A landscape with many valleys, sampled at points; each row gives a point and its height.
A ball rolls from a point to the lowest of its 2 nearest points, and stops where none of them is lower. Distance is the straight distance between rows; heights are no part of it.
Vak (h 4.53): [111 133 135 164 138 181 118 127  76 147 154 137 159 113 157 160 108 165
  89 142]
larap (h 1.30): [104 127 102 131 168 119 128 119 135  94 138 125 145 120 120 130  95 132
 173 152]
Forub (h 3.88): [183 127  76 169 190 142  94  88  91 113 156 139 143 128 138 132  83 156
 133 134]
zas (h 3.68): [112 120 105 162 149 176 148 206  96 134 152 123 146 149 132 148 114 137
 108 114]
sotup (h 1.54): [187 102  72 118 184 100 105 109 145  68 117 130  69 149 148 101 139 118
 149 118]
luv (h 5.38): [ 94 151 157 126  64  84 132 157 177 178 143 116 164 114  83 145  72 104
 153 126]
til (h 2.47): [ 77 117 186 104 111 143 145 131 165 117  98 147 103 172 167 133 160 116
 134  67]
dofi (h 2.78): [144 166 138 120  87  71 158 137 144 180 126 147  88 179  90  95 153  73
 117  87]
gugam (h 3.20): [122 109  86 161 161 143 182 173  97 112 141 114 149 156 146 108  78 155
 145 158]
robug (h 4.80): [115 119 108  93 124 102  91  32 139  76  97 136 109  90 119 143 132 154
 171 142]
dodu (h 2.99): [ 96 129 141 106 113 175 104 176 156 142 121 114 150 127 141 179 143 167
 174 108]
zolu (h 3.76): [138  95 153 118 176 127 104 171 197  86 117 131 134 171 147  85 128 116
 176 123]
Nimu (h 4.31): [ 91  92 147 174 174 153 179 176 108  96 137 152 108 151 169 130  92 106
 110  94]
tul (h 3.80): [151 136 143 140 120 156 110 190 105 170 145 106 143 153 142 107 170 111
  51 133]
tevim (h 3.78): [ 83 134 139 101 112 141 137 135 114 126 124 125 148 113 135 144 133 141
 113 155]
bopo (h 5.24): [ 65 135 170 169 105 116 169 131 140 124 148 167 162 103  81 145  77 112
 132 127]
Gesug (h 3.58): [170 123  65 161 182 139 105 129 104 111 142 136 123 135 118 109 110 132
 142 132]
Peb (h 1.51): [100  90  91  87 135  92 161  86 130  53 105 124  95 116 125 104 104 140
 165 178]
Lizeg (h 3.26): [ 88 162 175  98  64 152 100  70 134 159 113 126 145 121 123 184 170 158
 137 113]
dozo (h 3.81): [100 118  84 139 158 116 199 176  85 105 102 134  84 135 152 117 153 114
 116  76]
geto (h 2.45): [173 129 103  77 119  93  75 142 144 118 120  91 119 135 108  71 166 113
 151 209]
Boz (h 2.88): [170 130  98 180 117 136 107 113 107 154 155 132 141 122  75 126  81 141
 104 152]
duvas (h 3.49): [118 143 138  94 162 184  78  95 167 145 115 129 144 151 156 172 149 172
 198  67]
bel (h 4.00): [185 113 110 174 118 143 100 165 159 121 162 105 140 160  77 107  80 102
 152 150]
bil (h 5.39): [131 163 116 191 152 169 152 166 126 141 174 156 163 126  72 139  82  99
 137  93]
Gemap (h 4.06): [ 97 117 107 138 184 126 174 173  96  89 134 141  96 137 167 145 130 116
 120  83]
gegas (h 4.02): [177 134 139 128  95 155 102 165 126 191 144  93 115 164 139 128 191 122
  72 108]
dafiv (h 3.39): [ 81 116 118  96 161  82 179 157 154  67 129 128 113 153 149  73 128  86
 149 155]
firof (h 5.28): [144  81 116 118 180 118 107  70  96  85 122 111 113 132 202 118 126 171
 109 163]
Tizi (h 2.49): [121  97 115 102 155 159  78  90 128  87 127 108 127 117 177 158 131 177
 153 148]
Zari (h 3.57): [143 143 144 172 146 146 143 196 125 141 146 131 120 154 132 102 150  87
  74 131]
Mil (h 1.58): [124 163  86 110 119 118 182 151  80 176 117 154 113  98  94 128 151 116
 128  82]
dipo (h 3.14): [167 138 139  90  91 108 110  79  99 163  83 121  86 100 110 122 185 130
 102 136]
fen (h 4.60): [133 101 153 131  83  91 124  86 178 104 108 146  80 135 104 166 101 118
 171 100]
Fose (h 1.63): [134 130  86  55  90 115 166 175  92 158 108 110  84  81 103 138 139 158
 134 124]
Dizas (h 5.90): [106 162 100 117 108 151 123 163 138 158 135 111 185 106  84 170 120 155
 199 124]
Vura (h 4.75): [106 119 146 200 117 192 141 105  95 152 156 140 170 127 131 155  92 144
  74 144]
Vivu (h 2.98): [124 137 124 117 115 120 145 113  84 141  93 126  74 124 154 147 181 124
 103  80]
Tif (h 2.81): [147  86 119 137 147 184  72 129 119  88 129  97 125 148 173 149  94 181
 156 143]
sor (h 3.74): [109 105 121 145  88 117 213 201 122 124 143 100 142 170 143 107  90 134
 123 173]
rusu (h 4.33): [186 105 124 163 112 168  73 131 107 143 124  96 103 146 149 152 135 139
  87 111]
biz (h 2.19): [146 115 103  97  78  85 137 190 144 137 126  86 106 125 112 117 106 127
 135 156]
buzak (h 6.89): [126 114 121 118  95 124 181 129  60 147 111 120 137 115 132 116 110 178
  90 195]
dadag (h 1.73): [130 122  85 116 197 142 117 112 146 100 159 120 155 103 134 143 109 159
 189 132]
ren (h 3.44): [138 119 117 184 119 179 124 190 121 156 148 116 134 140 119 178 106 131
 114  78]
zak (h 5.01): [137 149  77 112 174 152 107  98 107 136 142 128 156  84 149 176 135 167
 154  94]
kapov (h 2.57): [129 139 161 128  87 102 133 169 187 154 130 125 119 155 118 122 122  93
 124 102]
gokuz (h 4.22): [103 112 149 143 115  77 175  90  90 121  92 144  62 110 125 123 156  89
  83  83]
Pozu (h 2.05): [107 125 143  84 103  95 122 118 167  84 112 119 110 149 142  89 172  98
 125 173]
Kepip (h 1.55): [133  83 120  98 174 132 119 112 140  63 105 102  77 148 212 104 158 129
 124 134]
zofeg (h 2.02): [ 84  83 120 109  96 110 156 136 150  64 118 107 108 132 114 145  72 144
 190 154]
gaf (h 4.12): [191 149 114 143 125 168  47 140 125 181 141  97 157 126 104 130 158 149
 119 132]
loter (h 5.45): [143  84 131 138 185 153 105  98  90 100 123 114 100 146 197 132 147 142
  89 149]
bilap (h 4.08): [149 104  97 102 191 145 118 131 161  93 119 125 111 143 178 147 158 139
 176  65]
kape (h 1.99): [149  93 102 129  73 119 127 148  91 151 132 100 106 110 112 152  76 160
 103 124]
Gorik (h 4.13): [122 103 171 155  89 132 117 116 148 112 140 115 155 146 141 121  89 133
 115 211]
gon (h 2.17): [152 149 109 168 122 120 131 117 110 142 131 146 122 115  88 131 142 110
 100  83]
mev (h 4.18): [ 99 150  88  79 197 121 173 161 162 128 145 129 153 128 151 105 188 110
 140  93]
Bitab (h 4.19): [ 97 116 158 141 140 116 161  83  78  96 115 148 114 114 165 126 134 118
  73 152]
Meko (h 4.45): [195 127  95 166 114 174  83 121  92 163 116 117 107 143 129 165 139 151
 106  78]
kadof (h 4.36): [122 122  75 132 195 116 167 167 130  98 153 133 120 137 142 112 122 112
 147  98]
Kisu (h 3.30): [131 146 153 181 147 137 143 151 146 124 131 160 106 152 139 112 154  79
  84  88]
Konu (h 4.71): [ 96  94 166 136 155 130  98  62 161  62 111 147 132 126 144 127  79 154
 172 151]
Lir (h 3.96): [139 109 137 148  98 107 148 129 122 120 128 110 130 162 126  94 107 123
  99 199]
vulug (h 2.83): [161 173 121 153  90  97 102  75 135 161 137 162 131 110  43 127 122 113
 146  99]
Binof (h 2.24): [112 122 163 109 100 118 150 162 170 107 100 119  69 182 163 119 167  91
 136  89]
laz (h 5.43): [ 98 147 135 106 170 145 127 117 174 128 141 155 178 115 138 130 144 116
 173 105]
gof (h 4.41): [102 114 156 187 142 137 178  87  78 126 128 152 133 134 167 100 108 116
  61 170]
suve (h 6.71): [110 111 146  93  79 140 141 120  91 153 120 102 156 110 148 127 128 183
  97 217]
Vafut (h 3.38): [102 112 152 139 160 150 113 133 140  91 113 155 144 125 123 145 111 140
 159  94]
posip (h 5.33): [135 166 123 100 138 124 128 178 116 173 123 128 129 142 148  80 217  91
  95 132]
mibe (h 3.18): [101 110 167 134  91 182 101 160 147 128 124 105 154 120 124 187  91 174
 162 125]
pape (h 2.43): [139  61 130 165 108 156 134 150 146  79 127 103 104 169 130 157  55 154
 178 133]
siz (h 3.54): [152 157 165 158 131 105  90  75 118 140 129 159 118 115 121  96 164  85
  56 164]
sata (h 2.74): [134 135 202 156  76 119 126 152 193 148 137 153 127 158 109 127  97 104
 144  86]
safum (h 6.18): [140 110 154 127  73  81 142  89  85 159 109 112  65  74 107 127  91 129
  54 122]
luk (h 3.19): [149 129 169 146 129 102 115 138 169  95 124 155 109 169 123  82 143  65
 113 148]
pes (h 4.56): [158 178 120 120 120 172  91 157 149 183 128 104 162 155 123 141 176 133
 165 140]
Ludo (h 4.37): [105 126 149 123  73  63 175  81 127 119 110 147  73 112 116 150 126  96
 103  85]
Siti (h 4.40): [119 131 193 154  70 114 102 109 160 154 150 126 171 109 107 138  95 128
 106 159]
fuli (h 4.27): [148 125  72  92 195 121 147 143 152  96 144 135 116 144 147 134 156 119
 172  73]
Pif (h 3.50): [125 107 109 182 125 141 205 176 126 112 136 119 135 179 134  99  73 127
 144 158]
Subu (h 2.92): [104 112 215 153  95 146 123 167 186 136 129 154 138 163 127 132 110 101
 108  67]
Kam (h 4.57): [167 142 116 111 177 148  80 141 167 140 133 129 134 175 165 121 176 127
 161 106]
vedes (h 5.83): [151 169  81 101 155  95 114  61 101 140 100 153 105 105 117 104 177 126
 134 108]
luma (h 3.17): [ 84 123 117 102 164 111 180 158 134  94 115 124 107 157 155  96 164  83
 125 118]
mulo (h 5.09): [ 77 117 182 184 131 151 167 149 139 117 156 153 183 127 108 127  72 120
 137 157]
daf (h 3.36): [168 141 144  97 111 118  78  71  86 153 100 119 109  75 129 129 190 153
  78 161]
boke (h 3.69): [136 108 152 120 177 150  79 135 176  90 118 122 159 154 142  97 122 141
 196 104]
pizas (h 3.97): [ 99 132 104 129 154 171 146 191  89 155 152 119 163 121 161 145 130 152
 111 132]
Garel (h 4.20): [187 123 141 138  95 161  82 142 120 154 115  94  92 168 161 142 175 121
 104  96]
gupo (h 4.92): [134 123 119  76 128  97  78  44 109  92  91 122 112  91 126 126 153 150
 130 168]
lapo (h 3.52): [ 82 120  76  87 146 107 186 164  89 116 103 125  97 117 146 127 156 122
 112 101]
vovut (h 2.93): [148 104  87 118 159  93 153 113  72  98 108 133  81 123 129  87 138 106
 112 155]
sepa (h 5.59): [146 147 176 182 143 170  86  92 121 140 126 168 132 137 149 146 156 115
  88  91]
Palu (h 4.81): [149 168 125  95  86 127 118 174 146 202 133 109 135 156 116 125 172 127
 138 125]
Laveb (h 5.06): [140 107 102  94 159 114  89  61 106  94 101  99 104  99 165 118 155 147
 119 155]
gov (h 5.94): [160 156  92  94 166 105 134  91 100 154 109 124  98 123 138  94 206 126
 126 101]
voges (h 1.78): [ 87  97 107  95 111  97 164 129 136  71 103 102 112 137 128 116 101 141
 168 202]
Potod (h 4.28): [132 121 111 140 159 175 111 148  89 140 138 116 145 120 166 156 143 159
  92 129]
fesig (h 3.15): [171 120 110 166 117 150 106  88  90 145 141 121 161 112  91 130  70 168
 128 180]
Niru (h 2.38): [130 130 135 112  77  79 122 183 165 159 144  93 110 139 126 110 115 103
 125 137]
kapi (h 7.61): [ 92 110  64 107 147 128 190 147  49 132 117 119 128  92 139 128  99 169
 127 156]
Mavu (h 4.48): [137 123 171 163 176 178  83 122 155 121 159 135 204 135 124 110  90 147
 149 170]
negi (h 2.31): [152 110  89 164  70 127 123 124 105 170 139 110  94 104  87 164  56 142
 101  72]
tufe (h 3.37): [ 87  94 155 121  83 139 127 132 139 110 128 103 129 119 135 188  76 171
 148 142]
govut (h 4.32): [146 141 155 166 143 176  67 138 155 137 145 117 196 121  87 127  93 138
 162 167]
Feni (h 4.61): [159 127 111 147 115 152  74  94 119 139 107 125 125 122 123 172 129 159
 140  98]
Nurup (h 5.50): [126 160 125 199 112 135 133 127 141 154 163 162 156 118  50 146  85 111
 157  94]
lisu (h 2.69): [119 166 139 108  88 112 142  92 119 156 105 145  87 139 117 144 173 118
 130  88]
zata (h 5.98): [114 131 163 117  54  64 146 151 131 181 125 103 117 118 123 109  94  94
  60 122]
liku (h 4.54): [110 166 192 150  89 157  96 109 152 169 141 137 184 103 113 152 131 136
 110 140]
fanu (h 3.29): [124 112 119 128 164 137 131 125  70 124 104 112  90 114 182 134 185 134
  72 104]
Fibu (h 7.21): [ 89 130 111 145 136 116 202 146  62 136 140 152 126  98 110 113 109 127
  90 137]
Dupo (h 1.46): [137  88 135 177  79 128 158 151 106 142 144 100  94 146 142 150  81 113
  72 109]
Vup (h 5.60): [103 179 145 102  80 116 113 113 157 170 124 126 177 100  85 145 147 131
 172 150]
pefa (h 2.86): [ 95 153 166  78 127 150 100  84 179 108 101 137 136 149 133 138 163 134
 178 101]
Gunu (h 4.55): [113 113 144 119 163 115 127  61 140  75 127 147 145 119 157 112 109 126
 152 181]
taka (h 4.16): [176 118 156 173 127 158  85 144 168 120 158 108 177 151  86 114  68 117
 174 184]
fas (h 3.01): [126  98 169 210 108 138 145  72 103 114 148 167 108 133 110 153  75 104
  63 118]
Pibo (h 2.48): [126 138 114 185 150 140 127 104  93 122 136 166 127 117 104 139 114 112
 103 103]
gav (h 5.74): [166 162  90 105 136 111 144 145 109 160 105 130  79 143 116 100 185 111
 123  91]
Bavus (h 2.91): [149 128 121  86 118  99 140 128  99 132  86 120  88  97 121  97 171 132
 100 153]
dav (h 5.31): [140 145 150 161 182 150  97  96 135 113 151 159 163 109 142 133 123 128
 120 130]
dakib (h 3.86): [ 83 128  88  89 175 113 167 154 113 120 142 130 147 114 164 127 165 126
 120 104]
Puz (h 3.24): [111 146 120  93 116 191  77 129 143 151 109 107 149 131 173 186 161 180
 179 101]
Tuvud (h 3.93): [130 125 136 100 152  86 119  60 100  97 103 131  84 106 142  86 177 103
  94 141]
tum (h 3.05): [109 103 201 160  93 157 138 151 149 130 127 141 121 144 140 159 104 127
 116  98]
vete (h 2.60): [ 61 150 158  97 154 105 154 104 131 115 119 156 135 105 164 112 192 100
  83 136]
Nef (h 5.05): [135 170 122  86 103 113 156 182 136 199 125 115 126 167 122 103 203  91
 121 109]
suf (h 4.72): [113 126 174 157 187 170 132 135 140 133 165 136 192 141 159 103 103 128
 120 163]
zafu (h 4.70): [108 161 165 151 130 171 108 134 128 166 130 149 168 123 124 160 144 126
 105 119]
kuzum (h 4.94): [ 95 112 164 206 134 172 148 137 120 148 173 170 180 130 119 139  64 117
 105 137]
Dena (h 2.44): [112 156 130 118  64  98 149 118 126 176 131 134 106 125 108 150 136 115
 122  87]
Ger (h 4.50): [109 130 140 112  63  63 157 106 168 131 110 138  68 134 120 140 103  98
 153  86]
Nolog (h 5.12): [106 155 139 149  76 141 135 174 149 174 148 117 190  99  89 185 110 142
 132 118]
kop (h 4.05): [ 92 125  89  70 189 126 158 164 185  92 136 105 152 124 146 117 136 130
 195 110]
nare (h 1.87): [ 79 101 193 119  81 105 169 181 150 118 127 118 125 140 144 134 112  94
  88 120]
Kozu (h 3.00): [138 131 138 154 141 111 122 125 155  98 136 142 124 148  89  98 114  93
 144 152]
butu (h 2.53): [144 159  90 154 128  98 134 105 118 130 129 163 130 100  60 141 117 125
 151 107]
vofib (h 1.22): [144  74 150 158  72 122 164 138 123 111 140  99  92 167 151 126  65 130
 101 145]
Kiluk (h 7.38): [115 128  78 147 161 122 191 138  41 128 130 142 118 117 123 120  95 141
 110 124]
Zudi (h 5.34): [154 140  53  96 173 137 117  97  81 160 131 135 151  57 117 150 145 174
 117 102]
zutik (h 2.29): [ 84 137 157  84 123 103 122 107 134 102 100 127 114 121 161 104 191  92
  91 177]
Dol (h 2.16): [106 100 102  91 170 142 104 124 155  97 129 111 149 109 168 152 131 171
 167 113]
Namud (h 5.16): [121 108 140 137 222 133 143  98 148  97 175 158 193 106 135 132 106 137
 163 115]
vifuv (h 2.56): [141 115  76  64 156 101 143 123  85 118 103  99 101 102 139  77 162 131
 111 162]
Lukun (h 2.65): [185 144  94 104 119 101  94 132 138 121 138 111 132 135  79  75 121 125
 163 196]
sufev (h 1.45): [140  87 162 143  77  75 148 129 125  99 118 107  64 152 153 115  91 106
  89 145]
Lemi (h 3.84): [189 153 120 110  88 147  76 129 110 197 116 108 129 123 118 123 166 156
  89 152]
Nima (h 2.79): [119 146 123 111 129 162 127 199 156 147 126 104 147 142 127 146 136 130
 177 110]
Zibe (h 2.10): [188 143  90 141 138 119 107 119 159 115 129 133  71 181 103 123 147 112
 183  72]
ras (h 5.48): [113 165 149 117  67  75 133 128 172 172 144 123 175  95  68 131 119 107
 149 153]
kelet (h 2.87): [161 151  49  89 159 139 106 180  97 150 144 104 161 109 106 123 129 172
 170 141]
Duzaf (h 1.17): [168  87 105 107 203 109 109 100 136  61 138 126  93 143 185 104 155 121
 128 131]
Zibo (h 2.89): [170 141 110 103 101  79 134 163 149 135 155 122 133 134  61  79 123 106
 136 181]
Nudof (h 3.51): [ 75 151 156  97  80 159 115 117 123 161 107 124 151  96 145 177 159 148
 115 138]
zuba (h 3.21): [169 125  82 146 154  96 129  94  80 103 126 145  90 132 105 100 107 129
 125 142]
tinid (h 1.66): [ 95 104 158 121  64  66 150 159 152 111 131 104  99 142 148 128  86  97
  97 148]
Ran (h 2.15): [114 134 125 104  81  80 180 158 119 152 115 136  91 123 100 122 145  98
 110  98]
Sop (h 4.09): [129 111 162 129 119  90 143  83  93 113  93 132  65 128 148 112 173  84
  82 126]
sugul (h 2.50): [137 154 104 131 111  78 166 126 142 135 119 146  80 150  86 109 140  91
 138  91]
Fef (h 2.59): [159 122  94 169  96 136 130 124  94 155 148 142 130 106  64 150  68 135
 117 106]
mupil (h 3.07): [ 93 156 167  77  95 152  96  59 166 138  99 124 128 132 137 164 164 154
 161 119]
gepod (h 3.87): [123 127 112  86 191 133 120 138 199  95 131 108 179 123 137 132 127 146
 218  86]
gev (h 5.73): [105 167 119  99  97 148 100 118 141 153 120 105 186  92  98 165 147 159
 175 144]
doz (h 5.26): [105 164 150 117  60 122 135 171 178 200 141 106 163 124 103 160 110 126
 135 111]
nizuv (h 6.07): [100 108 162 108  67  55 164 123  98 154 112 115  87  93 122 123  99 110
  66 133]
Lote (h 2.80): [129  97  89 152 182 158 173 164 108 116 147 116 174 141 185 136  85 172
 146 159]
Dalud (h 3.89): [140 122  93  87 166 146  94 107 144 116 110 108 101 144 201 147 191 146
 143  86]
taz (h 3.04): [167 158 137 138  75 112  80  81 143 166 131 139 127 137  90 144 135 125
 137 110]
gam (h 4.79): [161 155  90 118 153 162  73  70 121 128 118 141 132 113 158 171 153 166
 159  80]
nezef (h 3.23): [157 140 126 139  68 114 105  81 118 182 124 123 118 104  81 168 120 150
 109 102]
nog (h 3.41): [164 178  70 110 130 125 113 149 101 171 142 122 165  79  61 124 131 159
 158 140]
Tiku (h 1.69): [150  98 127 144  83  98 139 176 117 173 131  95  90 129 118 138  80 119
  67 110]
ziva (h 2.46): [139 136 142  96 113 123 120 128 176 127  99 109  87 176 157 108 191  98
 141 108]
zepo (h 5.15): [103 165 127 176 142 169 153 179 117 163 166 142 180 124  89 133 121 113
 106 125]
depe (h 2.33): [153 142 105 127 126 120 110 114 183 109 107 137 103 164  92 127 137 113
 219  86]
lapa (h 2.75): [137 135 112 127 126  77 166 146 144  96 128 156 106 146  95  88 134  71
 135 129]
roreg (h 3.62): [186 129 136 105 102 150  72 114  77 167 114 120 118  93 110 125 148 167
  78 168]
rino (h 4.47): [ 64 107 160 158 140 155 177 165 114 117 122 152 130 146 156 155 120 114
 110  98]
Nivem (h 6.28): [173 106 139 107  67 105 126 119  99 182 111 101  89  76 108 118  77 151
  64 147]
Fule (h 3.55): [114  94 151 117 161 149  94 116 175  88 104 142 139 144 148 137 103 151
 210  71]
Dibog (h 3.34): [158 134 172 161 113 101 115 117 145 136 130 148 113 148 124  93 150  62
  72 140]
pup (h 5.63): [145 171  73 104 159 119 124  67  77 168 112 155 128  74 110 133 158 147
 133  86]
Zopo (h 3.43): [129 123 135 144  71 118 116  92  94 141 115 126 110  88 111 180 106 160
 113  94]
mafa (h 3.63): [133 106 128 109  70 121 100  88  96 128 100 113  79  76 126 182 131 173
 105 115]
tef (h 5.53): [150 154 111 115 159 111 122 157 133 133 116 136 101 152 148  80 192  88
 105 123]
Lun (h 4.98): [109  86 172 146 203 135 117  79 153  83 149 171 179 102 132 135  89 148
 164 101]
Gegor (h 4.93): [ 93 156 141 168 120 163 141 161 120 149 150 133 192 102  96 152 103 142
 139 143]
som (h 6.57): [123 114 143 111  74 115 128  86 107 117 106 109 131 120 134 135 110 163
 104 210]
befif (h 5.89): [122 145 159 154  71  91 132 143 138 189 139 129 123 119 105 128 114  91
  56 120]
Pafil (h 5.14): [100 160 163 150 145 172 126 176 161 148 144 125 206 129 104 136 112 116
 173 128]
ramo (h 4.91): [ 87 133 186 158 181 159 166 165 129 129 155 161 186 140 163 108 117 114
 100 158]
kimuz (h 5.47): [127 129 178 169 178 171 101 100 157 121 139 174 152 133 145 131 145 119
 110  77]
mukir (h 5.10): [ 62 126 155 133 169 150 179 188 109 122 151 138 167 133 161 118 139 114
 100 159]
Feki (h 2.68): [108 136 172 109 132 143 116 113 166 119 114 147 120 167 136 139 161 125
 181  69]
suse (h 3.56): [175 126 124 178 130 141 140 143 113 152 163 127 146 152  96  78 113 107
  86 179]
Deno (h 3.61): [126 104  86  81 170 132 127 123  98 105 103  92  86 124 189 137 185 146
 114 104]
favi (h 5.37): [105 147 149 181  91 119 146 134 149 154 158 158 148 112  77 135  71 100
 115 111]
Mis (h 5.13): [169 113 116 143 211 140  94  56 142 107 165 178 155 109 149 141 126 139
 123 120]
disip (h 2.77): [141 108 125 204 146 144 148 100  84 106 146 162 104 142 125 129  76 109
  94 121]
ramop (h 2.76): [138 173 152 105 127 135 131 151 164 148 124 149 106 197 130  98 183  82
 152  97]
simot (h 2.82): [128 155  97 121 162 127 139 173 114 135 154 124 182 120 113  94 124 121
 148 183]
Gabi (h 1.81): [ 80 120 116 125 174 127 176 122 119  93 138 140 169 122 152 115  96 149
 144 170]
Kezel (h 3.73): [119 120 115  79  90 152  98 102 104 119  94 105 116  99 144 166 133 181
 127 149]
Gagal (h 7.05): [109 116 130 124 100  97 204 129  77 122 121 129 110 117 114  98  93 138
 109 174]
dakif (h 3.08): [134  99 126 156 150 193  90 157 127 111 132 118 129 152 160 169  99 170
 146  82]
riv (h 2.54): [136 159 107 112 134 133 129 163 175 132 127 122 130 158 106 119 138 114
 207 101]
vimet (h 2.27): [131 151  61  96 178 118 146 193 122 140 149 109 155 118 116 117 139 144
 167 154]
zufus (h 1.85): [180 139  90 128 148 120  84  86 149  96 110 133  80 155 137 114 150 115
 156  86]
dimi (h 6.38): [176 126 126  90  52  74  89 118 130 173 113 101  99  82 104 116  87 138
 102 148]
Buvob (h 2.28): [146 132 126  77  94  94 102 155 154 105 117  89 118 141 120  96 159 118
 152 178]
Fepid (h 3.16): [140 146 130 118 109  98 156 171 117 155 153 110 161 129  88  69 111 108
 112 215]
ged (h 3.53): [111 103 127 111  78 132 111 112 127 102 114  99 110 118 135 175 118 164
 152 151]
kebuz (h 3.75): [187 130 119  98 104 152 101 101  78 168 119 104 135  88 106 121 111 187
 108 197]
Loz (h 3.22): [106 133 155 161 117 150 129 130 146 112 125 161 123 135 116 151 118 116
 142  86]
Fotet (h 3.77): [168 118 133 164 114 122 153 127  86 140 146 115 137 149 131  74 110 107
  56 194]
Vos (h 4.35): [179 158 105 140 147 160  75 145 148 151 135 120 150 145 132 136 170 136
 144 132]
rilur (h 2.06): [ 96 111 163 111  84 102 167 171 151 124 122 121  88 155 153 137 153  78
  99  99]
poziz (h 4.83): [100 107 155 118 179 126  84  52 168  81 115 151 172 103 145 137 103 154
 188 123]
gega (h 3.06): [115 159 147 153 133 118 151 140 155 125 114 161 104 172 134 105 165  74
 138  88]
kidom (h 1.84): [122 103 137  85 142 111 118 141 156  69  95 106  86 156 171  97 163 103
 120 169]
Dod (h 3.67): [125 138 113  76 170 161 111 123 184 141 124 122 153 146 152 143 155 163
 214  84]
guze (h 4.69): [109 117 151 119  96 106 102  60 169  71  94 157 109 112 105 153 116 131
 178 128]
sives (h 3.27): [133 130 111 179 131 195 113 152 115 139 132 139 119 150 132 192 113 156
 127  59]
mor (h 2.90): [ 71 128 149  90 177 118 160 128 151  91 118 134 126 128 177 108 185  90
  99 117]
kibe (h 3.72): [128 156 156 135 145  98 110  60 129 113 122 167 117 113 136  93 173  86
  92 139]
zifa (h 2.94): [140 180  87 131 134 124 116 122 121 161 131 143 145 110  84 120 154 137
 165 117]
miva (h 1.88): [ 97 115  85  68 165  92 147  84 128  69 115 113 112 109 143  93 151 121
 143 157]
gibop (h 3.83): [188 118  82 163 126 145  95 148 128 106 141 120 101 164 106 128  91 125
 158 136]
bokud (h 4.29): [115 124 163 139  73 125 104 116 141 130 148 114 155 111  91 149  77 142
 132 182]
Zum (h 3.25): [160 152 114 174 157 127 132 154 121 142 170 135 180 148  95  79 110 114
 126 193]
pud (h 4.96): [150 123 115 130 184 135  82  61 145 100 134 150 132 107 152 155 140 148
 150  87]
lunek (h 2.26): [103 107 136 162 175 151 169 124 123  90 137 142 169 139 186 122  76 150
 152 157]
komi (h 5.29): [ 89 158 147 122 164 144 103 135 160 142 139 121 198 108 107 131 131 141
 191 133]
Zisa (h 5.70): [130 131 186 202 121 166 103 116 119 138 153 151 131 137 142 136 121 106
  60 108]
Sepuz (h 2.20): [104 105  96  59 151  99 151 110  91  80 101 106  88 116 162 101 156 134
 114 156]
rapak (h 6.47): [150 118 136  97  74  83 112 100 108 137 116 116 117 101  92 119 114 140
 125 183]
beve (h 0.97): [129 132  90 110  94 124 175 163  66 159 111 125 105  87  93 144 140 149
 102  94]
desa (h 3.48): [185 137 117 126 105 133  98 101  92 146 140 113 144 109  90  89 106 162
 112 213]
rom (h 4.38): [ 99 115 147 127 175 121 138  74 115  90 127 155 120 107 174 124 130 114
 111 144]
lonod (h 2.25): [118  74 124 129 135 143 120 123 161  59 113 125  99 147 109 142  65 140
 184 136]
vala (h 5.36): [106 126 128 113 211 124 148 117 154  97 164 149 172 115 147 117 143 129
 141 120]
tozo (h 5.79): [122 119 185 170  82 139 115 132 137 164 143 131 130 124 141 141 127  97
  51 116]
pir (h 1.93): [120 126 100  83  79 108 135 172 114 140 120 101 128 112 101 139 124 151
 134 147]
vut (h 3.59): [108 109 133 117 161 108 129 155 177  64 134 130 136 158 135  70 123  76
 170 156]
Kuf (h 2.18): [152 140  78 144 140 114 160 167  91 146 132 160 109 118  87 104 143 109
  96  92]
pegu (h 4.34): [ 98 136 135  74 200 134 159 161 198  96 138 135 165 137 170  97 183 111
 145 107]
bubog (h 3.98): [ 88 111 151 136 102 136 157 114  85 122 132 133 133 108 144 148 106 129
  93 160]

Call two points neighbours if one is among the 2 nearest of the other. Go from one point of each pair to the other, from neighbour to neighbour, staying as low as possible. Name the highest point that can't be avoided.
vofib, Peb -> kebuz
sugul, lapo -> kadof
butu, vimet -> nog
beve, gon -> Kuf

Where does a ball stop that starts at each point below?
mulo -> larap
buzak -> gam
fen -> sugul
zafu -> vimet
gov -> roreg
kop -> Duzaf
Kezel -> Duzaf
zolu -> Duzaf
Fule -> beve
Feni -> vofib
gof -> vofib
